Each row is a point on a tangle of strands that fork and nearly touch. The rows are in no order.
(in the rows, 128 means zero)
Points whose rows are less than 154 apart are linked; no others are. Some points are linked to none.
<287>: [145 119  89  79 166  83 138 139 174 157 114 161 138 146 101  71 136 137
 108 156  94 137 215 100 148 147 180 137 150 123 111 129 112 152 114 165
  84 161]
<1491>: [146  67 130 145 125 110 158 146 168 174 114 108  87  74 198 159 129 130
 151 161 130  99  92 151 144 129 155 129 116 174 121 158 116 129 163 113
 126  97]
<739>: [120  64 144 130  96  82 121 140 200 148 117 196 108 119 163  84 142 109
 109 152  96 145 156 188 188 121 163 121  84 181 128 160 106 128 120 145
 101 136]
<983>: [109 152 165 153 179 121 177 105  88 138 104 143 191 128 159 195 114 102
 131  90 165  78 193  91 127 145 162 133 133 157 144  97 121 128 139  97
 115 113]
<864>: [140 104 115 121 114  81 133 162 170 158 133 149  46  85  80 110  69 133
 148 166 148 127 109 175 153 102  80 147 116  88 131 159 137 119 139 124
 114 144]
<626>: [143  91  77 114 118 120 106 144 208 153  82 102 117 128  47 129  67 186
 141 133  94 165 158  94 122 136 185 113 127  77 160 132 130 159 120 179
 151 179]
<577>: [145 212 126 122 129 198 152 120  74 131 162 136 184 167 134 122 139 139
 102  90 202 138 132  84 110 123 112 119 138 139 107 130 137  91 168  94
 169 155]
<1572>: [118 158 175 180 170 142 153 181 125 173 120 137 174 140 120 117 136 168
 141  53 145 142 149 125 108 113 119 184 116 142  75 151  91 116 143  96
 189 152]
<248>: [130 128 110 175 115 106 102  95 153 138 146 103  95 160  94  77 105 122
 126 128 118 157 110  73 142 124 169  66 112  82 152 119 143 157 180 163
 175 172]
<1393>: [128 150 120 103 135 175 139 181 115 162 135 131 157 138 101 126 132 210
  99 113 124 153 141 121 119  81 105 170 172 111  73 145 127 117  85 123
 163 175]
<880>: [179 101  90  93 109  86 112 156 210 152  88 134 117 127  87  98 102 164
 146 150 107 154 197 105 128 128 188 124 127  94 143 135 135 149 130 172
 106 173]
<174>: [119  73  78 112 187 151 158 170 174 144 115 101 182 140 109 105 183 187
 108 113  74 140 159 135  88 160 170 218 138 113  71 123  97 134  77 132
 120 154]
<771>: [130 120 114 117  97 192 102 142  81 147 152  90 143 155 124 121 106 180
 134 129 128 123  97 138 133  82  73 113 164  79 134 111 114 153  89 173
 128 137]
<849>: [142 165  84 114 192 132 171 189 153 192 118 110 142  81  93 126 125 188
 121 102 134 132 118  98  75 149 141 199 158 111  74 161 141  89 167  78
 176 161]
<1447>: [109 135 148 121  91 107  49  45 105  67 134 168  69 129 183  97 122  71
  98 174  91 112 106 131 164 100  86  64 111 187 143  99 134  86 109 132
 113  60]
<1036>: [139 139 166 173 186 120 166 190 142 206 123 157 179 113 147 113 120 174
 120  93 140 135 174 130  96 134 136 188 125 174  49 137  81 103 144  73
 160 132]
<1686>: [129 156 181 149 133 132 126 149  91 112 156 138 119 147 145 155 121  93
 145 147 191 100  86 154 158 113  43 157 125 140 145 147  96 126 137 103
 133  97]
<31>: [131 133  72  95 175 105 133  68  87 139 120 120  90 137 139  90 146 129
 103 133  85  66 163  90 139 124 183 118 182 118 136  92 143 126 116 182
 106 134]
<465>: [ 96  67 110 121  98 106  86 113 163 125 123 136 145 141 124  85 120 109
 120 140  69 177 127 144 165 139 158  74 100 119 180 119 134 156 108 192
 113 138]
<716>: [128 158 177 112 121 114 129 121 107  72 126 156 108 120 136 193 127  73
 140 166 158  96 123 140 136 123  65 130 125 172 153 116 130 103 100  96
  95  87]
<875>: [ 97 129 150 109 107 115 104 115 114  71 114 131  91 105 105 159 132  81
 143 152 100 108  91 161 137 116  45 119 116 139 156 105 144  97  57 119
 101 101]
<331>: [142 107 117 172 100  90 115 122 181 143 108 106 104 139 110  77 118 133
 145 115 104 155 148  92 125 140 211  83  73 113 156 120 143 139 182 158
 167 181]
<601>: [131 117 133 146 146 126 155 126  99 158 135  99 107  97 188 181 143 124
 145 153 162  68  73 122 146 107 121 144 153 151 134 150 116 126 162 103
 134  96]
<1047>: [150 103  46  97 128 119 117  79 143 149 132 111 103 128 131  88 160 150
 101 154  77 107 150  98 120 106 199 105 173 107 124 110 147 125 124 174
 106 150]
<1650>: [156 140 133 117 146 143 140 197 157 177 114 120 143  94  93 125  58 158
 173 109 162 177 161 122 114 152 128 161 108 106 115 174 126 148 162 125
 139 141]
<288>: [147 142 119 120 100 124 116 135 182 144 166 159 113 117 100  64 103 108
 117 145 158 190 125 153 133 135 133 112 107 112  95 175 130 129 176 100
 119 141]
<1354>: [131 143 143 115 127 162 148 158 169 160 155 176 137  94 132 107 128 150
  66 138 142 180 118 162 129 115 125 143 129 180  48 190 115 113 121  74
 140 149]
<514>: [118 172 145 145 187 123 157 150 120 132  98 109 167 147  83 178 160 154
 142  83 128 112 159  67 107 140 159 162 155 124 124 127 128 138 126 109
 166 153]
<1488>: [120 167 143 153 180 103 159 108 120 147 157 163 184 153 157 147 166 116
  75 145 149 113 147  73 146 124 146 124 165 146  91 124 116 128 163  61
 137 118]
<866>: [160  80 109 139 115  98 115 125 199 158 144 139 131 125 192 107 168 141
 105 198 114 142 130 115 146 121 186  86 130 166 107 146 116 147 166 113
 112 111]
<1583>: [ 94  81 155 157 161 127 137 130 164 127 126 117 167 106 162 205 168 118
 126 149  97 155  88 112 147 131 153 112 120 165 144 147 135 157 117 109
 142  94]
<1531>: [140 105 109 139 128 104 157 105 140  98  80 116 120 128 118 150 195 140
 141  81  87  82 167 140  77 124 193 159 133 123 127  84 141 112 105 146
 121 143]
<305>: [118 145 114 138  89  95  92  66  97  86 110 113  50 133 105  52  79  80
 147 100 114 108 127 138 129 163 119  87  75  93 180  83 149 109 151 182
 137 137]
<1362>: [100 109 129 104 106 158 136 126 109 140 148 136  89  80 161 112  76  97
 125 142 151 141  78 184 175 148 100 119 107 145 137 179 122 138 142 131
 110  88]
<18>: [123 153 128 125 140  92 116 126 114 102 145 140  89 124 117  77  98  75
 159 134 159 120 111 164 151 181  76 128  98  87 154 138 138 138 171 127
  96 105]
<1304>: [113 199 144 125 135 158 123  77  49  99 165 116 160 157 122 184 143  94
 117 123 197  95  74  76 125 129  66 129 131 150 158 122 168  70 128  74
 136 119]
<1232>: [137 114 141 143 172 133 175 184 140 186 117 125 190 125 164 153 146 191
 111 128 108 120 171 103 111 118 153 181 158 171  57 118  89 121 109  94
 146 122]
<419>: [118 102  99 126 155 125 120 135 106 160 169 115 129 151 177  88 169 154
 104 168 119  75  98 149 161 117 114 147 181 124 105 132  90 164 136 135
 106 100]
<284>: [110 174 157 118 158 145 134 145  94 128 147 148 140 141  81 100 106 119
 123 100 145 153 137 136 147 140  77 143 121 105 115 146 130 140 104 128
 136 152]
<1050>: [107 114 153 158 138 130 134 103 110 112 133 123 131 131 195 201 170 101
 116 139 158  61  71 155 131 127 129 132 145 187 130 143  97 123 149  77
 122  86]
<997>: [110 112 118 112  74 129  70  49  87  92 131 151  96 137 182  72 127 108
 105 120  92 113 130 161 142 120 146  83 117 161 141  93 139 110 117 165
 100  78]
<594>: [141  90 144 166  80 108 123 125 190 141  96 121 141 116 127 132 119 122
 146 118  95 201 157  95 125 116 211  85  72 149 146 130 149 129 152 145
 171 140]
<326>: [110 156 136 107 136 176 158 122  21 151 145 135 148 138 189 137 120 141
 112 111 172  72 123 139 159 118  83 150 159 145 125 127 109 120 116 132
 123 106]
<902>: [113 148 168 138 151 115 154  99  78 131 112 142 121 133 142 117  75  82
 146 101 145 124 180 113 170 154 134 116 100 132 155 124 116 153 137 177
 129 112]
<614>: [135 137 109 128 158 168 153 159 131 156 121 118 192 140 138 113 143 154
 138  91 152 148 166 117  80 186 158 142 114 130  78 136 100 146 162 102
 120 140]
<53>: [125 151 155 102 139 106 145  82  80 111  93 169 113 120 150 144  99  84
 135 119 119 107 201 116 151 127 141  99 121 151 160  95 143 119  97 173
  94 104]
<454>: [136 136 111 122 135 172 129 131 120 104 132 107 188 145 140 142 153 124
 150  99 164 140 140 128  79 191 157 122 114 116 128 127 127 151 170 108
 101 119]
<630>: [154 131 131 110  85 179  65  96 118  74 167 125 129 148 182 159 157 129
  99 182 139 120  85 141 105 108 110  83 166 165 124 124 122 130 113 116
 101  94]
<1689>: [ 97 155 145 110 161 119 154 107 101 131  90 122  91 111  62 155  89 117
 135 108  93 124 144  79 163 111 125 118 145 112 156 122 150 132  68 180
 156 154]
<987>: [126 139 146 142 135 151 130 157 161 163 172 163 152 126 131  73 111 126
 103 130 162 190 127 163 134 144 128 131 100 148  70 190 101 138 163  88
 128 132]
<526>: [147 135 124 100  72 122  95  87 123 113 149 141  80 109 132  94  56  68
 129 174 135 169 118 126 158 114  97  73 101 124 167 123 150 111 150 156
 111  96]
<1266>: [150  75 116 118 112 122 157 131 217 192  99 153 139  72 165 109 136 148
  98 138  93 167 164 133 127 139 204 134 107 187  80 157 111  89 125 104
 119 121]
<316>: [129 166 152 148 124 162  83 121  62  97 111  72 136 169  82 133  84 113
 169  97 133 116 113  94 107 131  70 107 136  85 197  83 125 156  96 188
 151 142]
<1113>: [153  79  72 116 130 115 142 127 180 190 144 109 123 117 153 101 164 172
  90 187  80 123 126 104 142  87 186 133 173 134  94 133 116 131 125 136
 119 135]
<1481>: [142 159 185 165 164 109 153 164 115 143 135 140 160 140 144 179 122 102
 158 131 198 112 132 102 144 121  93 165 122 137 141 149 105 131 175  76
 143 101]
<55>: [120 111 170 119  92 173 114 172 139  89 131 127 100 109 129 180 113 130
 125 154 139 129  66 205 132 108  58 140 127 162 122 165 105 127  74 118
 131 123]
<1381>: [111 114 161 170 101 114 164 120 151 131 122 140  96  89 130 165 127  96
 141 107 130 168 106 135 130 106 154 120  80 166 108 156 135  99 154  89
 169 121]
<553>: [110 112 127 149 119 157 168 161 102 149 118  98 117 102 130 161 159 151
 152  78 134  88  77 173 106 101 109 185 136 120 111 142 115  99 123 106
 152 137]
<1378>: [106  98 118 123 145 145 145 115 134 132 123 109 152 107 137 174 163 138
 121 121  88 141 116 107 130 120 167 123 140 132 128 131 148 140 104 137
 136 121]
<1677>: [ 99 147 135  95 104 201 140 116  92 124 167 146 125 101 147 124  88 108
  97 126 154 162  89 165 158 139  92 113 110 160 114 174 142 113 117 110
 123 108]
<559>: [120 135 167 153 129 100 111  73 101  79 138 148 112 132 171 194 152  66
 131 154 148  92 103 117 134 111 113 101 130 178 162 113 130 111 135  99
 113  77]
<201>: [117 123 100 108 164  66 144 109 129 141 140 179  95 124 166  62 140  97
 105 144 126  94 152 149 167 170 154 130 127 128 118 136 129 133 182 123
  86  99]
<608>: [155  65 106 181 145 121 112 125 119 168 123  70 144 142 197 130 152 167
 169 133  97 106 150  87 106 136 201 113 116 139 151  98 124 168 158 165
 111 130]
<870>: [167 102 129 138  61  99  87 162 172 111 111 107 122 139  72 152  56 149
 166 161 119 180 133 127 110  84 120 103 118  80 184 105 147 153 127 168
 140 144]
<607>: [112  80 104 150 159 107 165 171 163 192 124  99  98  94  99 117 109 173
 144 119  94 121 102 149 149 114 133 171 136  96 115 152 127 139 123 140
 143 151]
<776>: [176  75 117 116 141 128 142 184 196 181 105 111 179 119 170 140 152 208
 120 170 100 148 182  93  90 126 181 176 144 159  60 123  95 128 103 109
 120 110]
<1561>: [108 140 147 123 155 149 138  99  88 100 126 154 208 154 167 180 145 117
 103 110 146  99 198 115 108 150 150 116 149 159 131  85 124 146  99 111
  84 109]
<678>: [156 126 117 103 144 112 140 174 197 142  89 150 139  96  87 108 110 150
 148  99 135 175 195 153  80 172 177 169  97 123  98 164 134 127 145 113
 108 153]
<599>: [121 138 116 136 109 194  98 147 121  96 148  77 173 152  69 163 119 155
 148 100 135 178  75 108  90 123 100 104 136  72 153 124 148 150 124 134
 168 152]
<1369>: [136 107 166 190  68  84  92 117 104  68 137  98  84 145 130 156 141  92
 181 146 130 109  84 148 109  87  83 121 101 124 182  83 127 122 135 135
 146 121]
<950>: [116  79  75  79 168 144 140 142 185  99 113 127 167 134 115 136 197 156
 106 138  78 142 149 144  97 159 160 179 141  97 110 123 134 144  70 137
  90 135]
<915>: [126 144 143  99 145 132 141 164 118  99 117 132 152 130 103 193 181 158
 116 134 121 106 129 131 120 111  91 179 172 122 120 119 144 125  55 108
 120 131]
<1348>: [139 141 116 138  83 166 100 118 117 104 165  96 129 134  92 147 106 114
 140 133 139 176  76 111 105 108 103  86 127  95 150 124 155 127 148 122
 149 128]
<439>: [140 120 148 160  87 126  95 129 101  90  97  75 115 143  71 163  66 120
 172 113 113 154 118 106  99  94 106 102 127  87 199  79 141 150 106 184
 167 151]
<1544>: [135 122 119 114 143 105 120 104 155 123 151 170 118 130 197 117 157 102
  83 188 147  97 126 140 148 146 158  96 150 174  99 146 109 132 180  87
  90  86]
<473>: [134 143 152 141 102  77 119 113 142 108 126 164  86 148  96  83 136 104
 129 130 101 137 158 145 152 102 116 114 113 115 115 105 138 119 105 147
 126 144]
<1523>: [153 133 145 197 131 108 145 160 130 181 153 110 118 146 150  88 131 148
 164 114 155 124 111 110 144  92 116 140 119  97 105 141  96 135 195 130
 177 138]
<638>: [102 145 150 144 112 184 145 119  93 101 149 158 165 149 163 129 165 121
  99  78 164 103 126 195  95 150 120 143 124 164  88 126 100 110 133  72
 117 109]
<1630>: [134 199 157 126 137 163 147 102  84 102 182 157 160 152 126 156 115  79
 106 126 203 140 116  90 137 134  93 119 114 151 129 135 148 100 174  66
 137 106]
<230>: [132 113 161 161  70 103 131 108 176 109 134 157 101 118 128 128 114  75
 134 130 122 196 121 131 136  97 166  82  71 162 134 144 142 107 166 110
 164 121]
<1681>: [162 101 165 133  81 105 126 171 180 158 128 155  64  96 141 121  80 132
 134 179 149 136 120 182 160  77 112 145 117 157 110 176  98 132 132 128
 128 133]
<729>: [133 119 105 152  80 146  86  83 134 121 172 103 128 146 127 104 122 121
 117 139 114 180  91 106 122 103 150  64 124 104 136 123 146 145 158 148
 145 131]
<1252>: [127 137 128 126 122 152 116 106 143  84 123 127 176 145 117 140 142  95
 138  94 128 177 159 116  86 182 182  89  93 130 145 122 143 155 150 133
 121 125]
<961>: [127 155  92 122 179  86 125  67 107 130 137 116  86 126 120 123 140 103
 126 142 115 101 117  59 149 132 157  94 162  97 157 116 162 136 156 150
 131 137]
<1704>: [105 103 128 161 111 101 123 127 114 151 133 112  81 149  90  68  77 139
 144 109 100 115 103 174 167 114  91 129 112  64 152 110 118 155 109 183
 141 158]
<523>: [143  85 115  86  86 135 138 137 150 143  95 140 126  84 149 132  94 115
 149 137 126 158 165 159 136 141 164 115 102 145 146 143 140 136 116 164
  89 116]
<754>: [117 127 127  96 141 146 145 155 173  95  97 160 149  90  86 144 142 119
 130  87 127 178 155 170  86 176 148 161  92 128 109 153 150 122 110 106
 111 136]
<1376>: [ 66 105 133 119 118 140 100  73  89 100 149 154 116 134 194 101 144 112
  88 119 104 102  80 181 174 145 134 108 130 171 125 139 108 135 124 125
 107  61]
<814>: [141  80 111 168 116 110 119 160 148 187 168 105 115 149 164  68 132 162
 135 160 128 114  99 152 165 106 124 129 130 101 111 136  93 173 168 145
 131 133]
<857>: [151  85 119 124 118 103 148 148 218 205  89 130 135  81 119 103 109 177
 126 119  81 187 185  99 137 129 214 145 105 156  91 151 129  97 123 132
 143 146]
<873>: [164 167 118 114  94 157  52  83  93  71 167 106 106 139 150 144 148 102
 131 184 157  93  74 121  94 119  60 103 153 134 152 101 144 104 131  96
  88  84]
<786>: [104 112 110  79 173 125 154 161 161 109 114 144 137 100  88 166 170 158
 100 144  86 131 126 153 130 127 105 181 162 107 116 143 146 133  50 121
 106 132]
<1440>: [124  84 138 123 112 157 141 143 159 152 136 125 112  81 193 151 106 111
 125 161 143 139  82 170 156 148 139 108 111 180 122 186 108 145 148 112
 118  88]
<1609>: [ 82 195 138 150 162 124 121  66  73  96 129 121 130 175  91 101 163  91
 119  67 133  98 108 108 128 174 118 120 131 105 136 108 128 132 131 128
 148 137]
<1408>: [125 100 113 141  60  87  80  86 126 105 106 109  66 133  97  74  53  96
 137 130  93 139 121 143 131 126 118  63  71  94 211  77 154 114 129 194
 134 161]
<1248>: [ 74 140 108  99 155 132 126  82 106 125 124 127 100 130  78  94 125 118
 105 101  64 126 121 130 164 145 119 105 143 102 133 112 148 129  61 173
 122 145]
<1498>: [114 157 159 171 107  63 104 106 115  69 135 116  76 141  69 128 135  71
 179 132 137 112  93 122 117 112  51 133  94  99 163  87 142  90 129 105
 140 132]
<263>: [103 153 143 151 151 110 103 130  85 124 128  99 101 163  71  83  83 116
 154 114 113 100 101 127 160 143  44 122 130  54 165 100 119 162  96 180
 141 145]
<1179>: [138 142 164 211 157  97 143 163 133 157 120 121 151 171 129 105 154 144
 164  83 138 116 149 108 123 117 141 157 110 117 107 120  91 144 174 120
 176 147]
<417>: [120 107 130 123  69  84 122 106 143 118  84 134  62 107  67 107  46  96
 148 121  88 153 138 146 146 102 111  89  84 101 179 100 151 100  93 189
 139 167]
<1618>: [144 135 121  92 112 173 104  96  83 100 142 139 161 147 186 150 162 143
  94 155 140 104 152 133 106 117 130 111 171 157 118 100 125 140  97 125
  75  98]
<319>: [121 103 113 147 126  79 121 131 124 134 147 118  79 113 144  89  80  90
 162 152 150 124  90 147 174 156 110 110  85  89 181 138 143 163 196 148
 117 112]
<337>: [121 123  97 133 132 148 117 153 165 135 112  93 132 136  42 147  92 185
 144 104 111 157 116 108 110 128 132 130 141  58 132 138 135 155 123 146
 172 167]
<1148>: [144 179 113 115 184 119 186 175 109 189 137 158 130  90 127 113 125 146
 104 133 168 109 128 127 112 121 101 193 162 129  78 165 120 101 163  78
 148 157]
<1333>: [161 170  89 105 137 164 174 137  75 157 133 123 175 148 166 123 162 173
  92 120 150  81 167  95  83 103 145 159 191 139  75 102 102 105 139 113
 135 156]
<1127>: [149  60 107 134  96 101  77 130 123  91 109  97 118 124 152 140 120 120
 172 152 104 119 126 148  97 137 140 102 109 102 218  87 159 171 128 192
  90 122]
<400>: [ 77 108 129 117 151 145 110 126 109 114 169 139 154 156 157 111 176 137
  88 146 102 113  92 173 167 147 102 132 157 143 105 140 102 165  94 118
  99  95]
<183>: [135 101 136  89  74 154 130 146 174 126 102 148 129  85 108 146  96 133
 131 122 115 189 148 169 118 114 142 137 104 137 126 159 138 116  85 144
 120 126]
<1503>: [142 193 104 112 184 130 150 124 100 138 133 131 125 141 103  71 109 107
 131 107 181 108 162  95 122 195 135 127 136  94 116 147 117 151 194 127
 123 146]
<992>: [176 126 154 145 101 117 129 158 162 126 128 133 145 136 137 147 141 141
 152 145 141 152 162 123 112  98 152 129 126 134 108 129 123 143 150 112
 130 115]
<1482>: [153  57 117 126 101 106  97 136 157  89 109 120 118 122 171 168 173 130
 153 170 104 104 123 162 106 121 148 118 125 136 172 106 139 160 113 158
  84 102]
<1545>: [118  78 140 108  85 107  76 132 170  79 112 153 149 128 121 127 131  77
 130 158  81 188 127 160 134 136 115  79  93 135 182 112 146 140  94 168
 102 105]
<79>: [ 98 102 147 143  90 175 129 148 112 123 145 103  98 114 125 171 128 149
 132 126 132 116  43 178 138  75  70 141 138 126 123 145 107 120  93 121
 159 131]
<858>: [116 180 149 139 191 143 173 144  80 149 109 116 207 145 127 196 141 145
 130  83 173  90 148  62 117 144 139 159 149 147 131 128 130 116 134  87
 157 144]
<166>: [ 96 144 131 100 142  93 104  77  81  96  96 133  89 127 118 101 123  87
 137 109  71  94 151 126 157 138 108  98 123 121 165  80 156 116  71 185
  99 114]
<240>: [136 173  83 102 140 174 131 126  68 135 143 105 145 165 124  87 162 160
 118  95 146  76 128 120  96 135 113 145 179  87 105 111 107 124 137 146
 127 158]
<1599>: [132 145 124 157 150  74 106  64  82 116 154 120  95 143 158 146 166  95
 128 150 138  94 101  80 137 103 135 111 159 119 155 106 151 127 156 126
 120 109]
<283>: [145  61 102 135 114 110 148 139 176 123  71 101 118 127 118 124 158 164
 156  99  67 109 178 148 103 129 207 162 101 121 145  97 133 133 100 182
 126 162]
<1693>: [117  83 133 141 126 150 174 122 165 154 105 144 163  98 182 139 155 138
 101  97 106 136 157 158 101 156 188 134 102 186  77 132 105 110 116  91
 117 108]
<192>: [164  73 100 104 136 138 144 167 192 196  91  93 167 109 138 122 119 205
 133 127  86 165 200  77 110 140 210 168 130 145  80 126 102 123  95 150
 122 137]
<49>: [150 195 164 138 161 138 153 182 101 149 123 132 182 144 126 200 123 148
 152 106 209 114 142  74 117 103 104 179 142 141 132 148 130  90 169  67
 170 131]
<846>: [155 185 141 142 122 180 105 135  81 107 119  88 148 174  94 119  97 118
 183  77 185 120 134  94  86 154 105 111 123  92 173 114 106 152 168 164
 162 149]
<132>: [135 143  90 122 190 168 168 173 135 178 107  93 173 122 114 102 142 179
 128  79 129 118 146  97  69 186 161 172 139 123  75 141 105 114 152 105
 153 164]
<1342>: [129  89 121 144 143 126 157 120 112 185 117 103 136 120 167 111 124 145
 141 120 101 115 158 108 148 125 182 125 126 142 120 120 112 152 130 165
 128 124]
<836>: [117 153 115 137 105 134  79  38  56  97 153 131 108 167 170  61 133 116
 110 100 120 106 132 120 131 130 149  93 137 124 131  88 130 125 147 154
 120  97]
<1721>: [138 102 170 175 101  67 104 137 132  74 112 134 109 152 129 174 186 112
 168 149 110  98 124 147 114  87 114 136 118 134 169  87 131 142  98 133
 119 118]
<1254>: [137 124 131 131 143 130 155 178 161 181 126 127 134 104 127 149 142 199
 102 141 102 146 135 115 129  68 138 186 168 149  62 151 121 112 101 100
 173 141]
<598>: [ 96 116 128 146 142 166 177 125 124 136 122 144 181 113 181 148 169 132
  87  79 142  92 137 174  85 167 154 155 128 173  71 121  95 107 136  59
 116 113]
<1150>: [115 107  90  97 148 188 148 168 134 151 124  96 168 141  96 120 149 211
 101  94  91 141 144 130 105 111 133 184 157  99  80 129 113 134  62 153
 147 174]
<613>: [150 172 116 111 126 201 169 143  85 152 149 136 190 141 171 138 144 177
  85 118 175 127 150  96  99 105 136 129 160 162  70 127 125  98 146  82
 155 148]
<803>: [176  77 112 114  74 100 120 151 165 149  88 121 122 127 136  94 109 151
 164 136 111 135 206 138 125 132 193 125  97 120 159 110 123 153 128 194
  94 160]
<775>: [109 118 133 126 124  96 157 117 142 143  80 130  60  94  65 112  56 110
 154  91 103 148 147 125 152 124 147 119  93 108 159 138 145 117 108 180
 161 176]
<1295>: [ 90 118 137 115 158 132 136 103 136  93 112 161 188 138 132 158 166 109
 106 100  99 156 173 121 119 164 171 104 119 147 127 112 132 149  96 127
 104 116]
<1023>: [150  92 105 140  91  85  71 116 106  98 142 108  92 137 163  95 104 106
 166 159 131 105 107 153 124 146 123  94  99  98 208  95 151 161 177 165
  90 103]
<545>: [104 152 135 150 128 170 151 153  77 143 135  92 159 137 133 179 166 143
 156  79 187  87  47 130 115  96  82 164 138 119 144 147 117  86 141  96
 166 141]
<235>: [143 183 124 142 167  80 131 132 169 111 108 126 133 163  54 143 168 139
 128 109 117 134 163  58 100 131 173 138 154 102 107 122 141 128 152 107
 169 163]
<424>: [138 118 129 151 180 118 141 177 157 189 115  83 145 107 111 128  85 148
 180 117 140 155 127  72 137 175 151 127 108 103 138 158 124 169 186 131
 154 134]
<909>: [110 117 143 142 128 116 153  99  81 169 125 129  91 116 165  89  75 112
 134 121 125 126 149 129 195 113 138 121 112 124 136 137 115 153 131 190
 140 117]
<647>: [117 166 134 102 106 218 140 118  39 120 167 124 137 135 173 133 112 128
 108 108 187 112  81 150 147 127  60 125 129 156 126 142 133  95 129 106
 139 111]
<468>: [123 192 134  90 152 146 136 139  71  90 121 120 167 151  81 167 170 149
 115 115 149  91 123 110 114 132  62 168 169 111 133 103 162  99  60 104
 114 155]
<127>: [111  88 146 112  78 110  87 131 167  52 113 148  95 110 116 148 128  68
 138 162 102 150  91 191 120 134  78  96  90 154 164 118 145 103  91 132
 106  99]
<939>: [122 145 137 133  78 159  33  77  79  52 155  92  98 147 161 118 122  85
 137 152 130  94  52 156 112 127  41 107 120 148 165  89 131 110 121 112
 104  62]
<268>: [114 133 143 113 115 130 141 148 158  76 121 161 106  93  89 152 154 109
 128 109 136 145 107 195  90 141  97 166 107 134 109 151 147  98 108  77
 117 131]
<1431>: [118 163 151 143 144 105 121  72 119 108 178 188 136 161 169 109 147  79
  72 158 148 131 137 110 168 130 128  87 139 155 104 126 121 125 166  86
 117  81]
<963>: [123 132 116 147 125 122 173 109  90 118 107 105 116 116 131 178 196 127
 143  84 127  54 106 148  86 107 145 179 149 130 120 101 133  86 122 106
 129 133]
<1016>: [122  82 128 102 127 105 110 159 203 123 126 183 123 117 133 103 160 120
 100 163 108 153 131 201 147 152 129 139 119 155 110 169 106 147 106 118
  81 125]
<150>: [125 175 121 126 164  98 150 112 107 127 148 162 105 130 128  76 127  83
 123 117 170 109 137 143 136 176 119 142 122 101 111 144 128 124 190  98
 106 119]
<1242>: [123  42 113 111  95  96  83 136 194 104 119 147  88 128 159 129 159 131
 112 196  73 104  96 189 167 103 130 108 133 147 165 123 123 138  83 167
  99 120]
<1443>: [114 142  67  89  97 163  90  97  98 107 156  97  95 122 115  95 116 138
 120 133 131 102  63 164 118 144  75 107 147  78 127 114 153 108 129 126
  94 111]
<162>: [136 164 169 138 147 167 154 179 149 147 155 165 161 118 145 162 132 159
  80 135 180 156 109 132 121 110 104 156 140 191  61 186 118  95 145  38
 175 137]
<1074>: [160 113 178 112  82 138 104 174 159  95 133 150 103 131 141 143 103 120
 132 185 143 132 123 192 144 106  79 129 131 162 127 150  93 152  95 136
  98 107]
<763>: [133 110 142 155 167 102 125 149 141 140 117 100 158 131 124 147  98 105
 177 138 127 163 138  70 143 170 161 102  99 112 186 133 138 196 177 152
 139 121]
<797>: [170 176 120  95 138 124 155 163 110 172 148 147  96 102 117 110  90 145
 120 163 178 120 142 109 140  90  80 154 165  99  93 156 131 114 150 116
 132 143]
<1043>: [ 96 181 153 122 139 142 123  70  48  94 157 109 122 122 102 179 102  74
 133 142 156 134  72  69 152 113  49 110 120 135 174 120 168  85 105 110
 147 112]
<106>: [130 203 126  88 130 145 108 129 111  68 124 124 126 131  55 146 134 112
 132 130 141 126 115 112 101 148  36 132 128 104 131 105 181  83  83  90
 111 143]
<924>: [ 99 174 166 132 139 113 145  82  76 108 123 118  89 114  71 161  88  84
 143 112 126 144 116  66 160  98  91 112 121 115 154 117 156 102  98 146
 174 141]
<954>: [ 98 170 144 166 128 149 104  68  34 108 147 114 138 183 152  93 154 110
 126  67 143  84 112 125 133 134 113 121 132 114 134  93 107 123 137 151
 142 115]
<850>: [167 179 116  88 133 127 138 152 123 158 124 129 100 117  74 111  65 155
 134 146 155 136 172  81 137 101 110 130 161  82 118 142 142 131 129 151
 136 161]
<164>: [ 95  94 103  82 124 139  94 136 168  92 143 144 127 123 124 108 152 124
 102 154 101 142  86 199 139 167  94 122 133 113 128 150 128 149  84 134
  75 106]
<1521>: [118 142  53  94 137 153 122 107 113 118 130  92 101 135  78  88 135 147
 127 103 120  92  98 143  99 170 127 121 160  56 126 116 141 134 132 147
 112 157]
<1318>: [119 159 148 130 176 102 168 130 153 108 123 168 190 130 123 200 180 125
  85 131 138 118 162  97 105 129 155 149 156 161  95 124 140 107 122  39
 133 126]
<112>: [127 152 144 129 138 140 150 143 167 111 137 149 154 116 124 203 179 142
  83 150 139 157 106 103 113 109 136 139 148 164  78 161 148 105 125  42
 160 126]
<1345>: [118 105 106 100 145  87  95 111 147 124 117 152 133 161 112  72 136 117
 120 142  77 145 178 107 167 151 165  87 123 113 159 113 130 165 103 197
  95 143]
<140>: [178 138 121  95  75 108  97 142 165 126 129 131  97 123  76 129  67 142
 140 186 130 168 148 106 133  79 101  99 151  82 142 117 153 127 110 150
 111 137]

A fork is a point with three links. Follow the links from the first point to the second and name the forks in between, in order.
<18>, <1686> | <150> <1544> <559> <716>
<1043>, <235> | <1689> <1342> <1378> <1295> <1561> <858>
<864>, <880> | <553> <803>
<1266>, <1150> | <1232>

A fork is a point with three links, a tip a point with one. Leave the first point through the second and follow the links. Name the first fork or tip that comes.
<915>, <786> | <1232>
<880>, <287> | <716>
<1252>, <454> | <316>
<1232>, <776> | <638>
<230>, <594> | <880>
<559>, <1599> | <1544>
<1254>, <1393> | <106>
<850>, <797> | <1295>
<647>, <1677> | <559>
<1304>, <1630> | <1443>

Follow the links from the first point to the second, and from the first to the third. Name the last point that the two ways share.
<1333>, <1686>, <132> | <1295>
<983>, <601>, <599> | <716>
<337>, <601>, <1618> | <716>
<763>, <1681>, <1050> | <803>
<1599>, <924>, <939> | <1561>
<1408>, <577>, <127> | <1689>
<164>, <468>, <638> | <1232>
<248>, <545>, <1491> | <880>
<201>, <599>, <523> | <880>
<454>, <963>, <613> | <1295>
